The views of a scene show one set of named points, each view turned or mirrored, shifted and resized as a whole, with a little noise and some points left out.

Scene 1
View 1
Q_588: [  3   3 -11  -3  17  21  -3  16  16 -26  49  31  18   6  -5 -28  41   9
  31  13]
Q_845: [  4  -1  -3  -5   9  18  18  26  10 -23  46  33   6 -15  -2 -39  17  16
  37  25]
Q_224: [-10  12   2  -8  13   9  -9  17  21 -28  58  27  22  14   1 -37  51   8
  28   4]
Q_509: [  1   1  -2  -3   3  16  24  29   5 -23  46  35   1 -22   4 -45   7  18
  35  26]
Q_388: [ -9  23 -14   9  -4  19   4  18   2 -29  47  47  10  -2  22 -44  31  16
   9   9]
Q_338: [-21  14  19 -15   5  -6   4  28  21 -27  65  24  18   3   4 -51  38  13
  32   7]
Q_198: [  9  -3 -17  -6  31  26 -22   5  26 -26  52  25  30  25 -15 -13  67  -1
  37   8]
Q_209: [-15  36 -15  16 -16  16   8  21  -7 -31  45  54   5  -6  38 -53  25  21
  -6   5]
Q_653: [  5   9 -18  10  -3  28  24  25  -5 -24  36  47  -3 -25  15 -43   4  20
  21  27]
Q_74: [ -7  18  -9   4  -2  16   9  22   4 -27  47  42   7  -8  17 -45  25  17
  16  12]
Q_427: [ -7  15  -5   4  -6  15  22  28   0 -26  46  43   0 -20  18 -51   9  21
  19  19]
Q_284: [ -6  29 -23  13  -3  24  -7  12   2 -31  46  50  15  10  27 -38  45  13
   0   3]
View 2
Q_209: [  4  42  12 -18 -11  44  29 -22  -5  18   7   9  13   7 -13  -5  19  11
  -9  -4]
Q_845: [  6  16  29  -1 -11  25  -2   6   0  16   3   0   8 -13   0   7  -7  -6
  -8   0]
Q_509: [  3  21  29   3  -6  24   0   4   1  17   8   2   9 -13   4   0  -2 -10
 -13   0]
Q_427: [  2  30  23  -2  -6  31  12  -7  -1  18   9   6  11  -6  -1  -6   7  -4
 -14  -3]
Q_653: [ 11  30  18   8 -11  28   9   0  -6  13  -2   7  16  -8   2 -13   7  -4
 -13  -3]
Q_338: [ -9  16  36 -26  -5  35   6  -8   9  24  22  -2   0  -8  -8  26  -6  -3
  -6   0]
Q_74: [  8  28  21 -15 -14  37  13  -9  -3  16   3   4   9  -2 -11   7   4   7
  -5  -2]
Q_388: [  9  31  18 -17 -16  39  17 -12  -4  16   2   6  11   1 -13   6   7   9
  -3  -2]
Q_198: [ 22   2  28 -33 -33  35  -7   9  -3  13 -15  -5   2  -9 -20  45 -25  18
  20   5]
Q_284: [ 15  32  13 -26 -22  45  22 -16  -7  15  -4   6  11   5 -20  11   7  19
   4  -2]
Q_224: [  4  13  30 -32 -18  37   4  -4   3  21   6  -3   1  -5 -15  34 -12   9
   5   2]
View 3
Q_284: [ 19   3   7 -14  11  25 -31  10  11  -6 -31  -4  -1  -4  -4  -2 -51 -14
 -17  28]
Q_198: [ 30   6  18  -1  26  -2  -7   0  22 -14 -25 -68 -35  -4 -11 -23 -35 -18
 -59  28]
Q_427: [ 11 -11  10 -10  34  13  -3 -24  -3   8 -12  17  22   7 -12   0 -30 -10
  -9  11]
Q_388: [ 18  -2   9 -12  20  20 -19  -4   5  -1 -24   3   7  -1  -8  -2 -42 -13
 -14  23]
Q_224: [ 29   9  26  -2  24   4 -12 -14   5  -1 -28 -34 -15  -7 -20 -13 -23 -11
 -31  39]
Q_845: [ 16 -13  14  -4  43  -1  12 -29   3   4  -6 -10   8   7 -15  -9 -24 -12
 -28   8]
Q_209: [ 15   0   8 -17  13  29 -30   1   2   2 -27  26  18  -2  -6   6 -47 -10
   2  25]
Q_588: [ 23  -1  16  -4  30   3  -4 -12   9  -4 -20 -30 -10   0 -14 -13 -30 -14
 -36  23]
Q_74: [ 18  -4  12 -10  24  15 -13  -9   4   1 -21   1   7   1 -10  -3 -37 -12
 -16  21]
Q_509: [ 10 -18  10  -7  46   1  15 -33   1   7  -2   4  19  11 -14  -6 -25 -11
 -22   1]
Q_653: [  6 -21   1 -13  38  12   4 -18   5   3  -4  16  24  12  -4  -1 -40 -13
 -17  -4]
Q_338: [ 29  10  35  -1  29  -1  -6 -32  -7  10 -27 -17  -2  -8 -30 -10  -7  -6
 -17  42]
View 4
Q_284: [-13  24  42   8 -10  -6  34  11  50  35 -18   2   0  11   5  17 -44  23
  -9  -8]
Q_224: [-23  30  -2  -9   3  10  40  18  26  21 -16 -11  -6  29  22  26 -32  46
  -8 -18]
Q_509: [ 12  13  -5 -16   4 -10  23 -15   6   3 -35 -19  27  -1  20  23 -29  12
   0 -15]
Q_427: [ 14  12  13  -7   1 -16  19 -16  29  10 -36 -15  26   4  17  24 -37   8
   5  -6]
Q_338: [-10  26 -14 -15  12   5  31   4  33   8 -25 -19   4  44  31  35 -31  43
   8 -10]
Q_588: [-17  25   2  -9   0   5  39  12  13  20 -19 -10   2   9  16  19 -29  35
 -14 -22]
Q_74: [ -2  20  21  -2  -3  -7  29   0  35  21 -27  -7  12  10  13  21 -39  19
  -3  -9]
Q_845: [  2  17 -12 -18   5  -4  29  -7   0   4 -30 -19  19   1  22  22 -26  22
  -6 -21]
Q_209: [  7  16  44   8  -7 -19  22  -6  62  27 -30  -4  15  15   9  23 -48   9
   5   4]
Q_388: [ -3  19  30   2  -6 -11  29   1  41  24 -25  -5  10  10  11  22 -41  17
  -4  -6]
Q_198: [-42  36  -1  -9  -3  21  54  34   0  31  -4  -4 -19   8  13  12 -26  54
 -33 -37]
View 5
Q_427: [ 37   4   3 -10  -1 -27  17 -16   6   4 -43   2 -10  -4  27   3 -18  15
  -5   6]
Q_198: [-10 -18 -15 -29  -6 -26 -29 -18  -9  -8   9 -13 -14   0  12  -6   7 -25
   9  51]
Q_509: [ 21  -1   0 -13   1 -29  13 -12  11   0 -43  17  -4  -3  23  -7 -18  13
   6  12]
Q_209: [ 56   6   7 -11  -7 -25  14 -24  -7   8 -30 -29 -22  -4  31  19 -11   9
 -24   7]
Q_653: [ 30  11   6  -8  -4 -32  11 -16  10   3 -36  15  -6   0  37   7 -16  24
 -10  11]
Q_284: [ 40   0   1 -18  -9 -25  -4 -26 -13   5  -9 -36 -24  -2  28  19   0  -6
 -22  25]
Q_588: [ 10 -10  -6 -21  -3 -26  -7 -17  -2  -3 -16  -7 -13  -3  16  -4  -5  -9
   6  30]
Q_845: [ 13  -3  -3 -16   0 -29   5 -12   8  -2 -35  15  -4  -2  21  -8 -15   8
   8  19]
Q_74: [ 34   0   0 -14  -4 -26   5 -20  -3   2 -27 -14 -15  -3  25   7 -10   3
  -8  17]
Q_338: [ 27 -21  -9 -22   3 -18  12 -14  -5   0 -40 -22 -16 -11  -3 -16 -15 -18
  18  17]
View 6
Q_588: [-31  -1   1  11 -25  -4   4  -8   4  22  13   1  18  13 -17   9  10 -17
   8  25]
Q_284: [-20  -1   6  15 -21  -2 -19 -10 -13   9  -5  -1  24  22 -21  14   0   3
 -12  21]
Q_209: [-15 -13   3  18 -15  -6 -30 -15 -23  18 -13   5   7  26 -24  22  -2  -4
 -25  18]
Q_224: [-37  13  11  15 -21  -5   4  -9   6  20  10  -3  16  16 -11  10  11 -21
   2  34]
Q_845: [-28 -21  -9  10 -24  -8   3 -12   0  36  14   9   2  12 -23  15  13 -29
   9  17]
Q_388: [-20  -8   3  16 -20  -4 -17 -11 -14  16  -4   2  15  21 -22  17   2  -4
 -11  19]
Q_198: [-36  16   5   8 -33   1  18  -1  16   9  23  -7  40   8 -14  -2  13  -9
  22  31]
Q_74: [-24 -11   0  14 -20  -6 -12 -12 -10  23   1   5   9  19 -21  16   5 -12
  -8  20]
Q_509: [-26 -28 -11  11 -22 -10  -2 -15  -5  41  11  12  -5  14 -25  17  12 -31
   4  15]
Q_653: [-15 -37 -16  11 -24  -8 -13 -14 -15  34   4  13   3  16 -31  18   6 -17
  -2   6]

Which points are out of place in each view (at most two, in the order of its rows)? Write - if all are in place.
view 1 -> Q_588, Q_74
view 2 -> Q_338
view 3 -> Q_509
view 4 -> Q_845
view 5 -> Q_284
view 6 -> Q_388
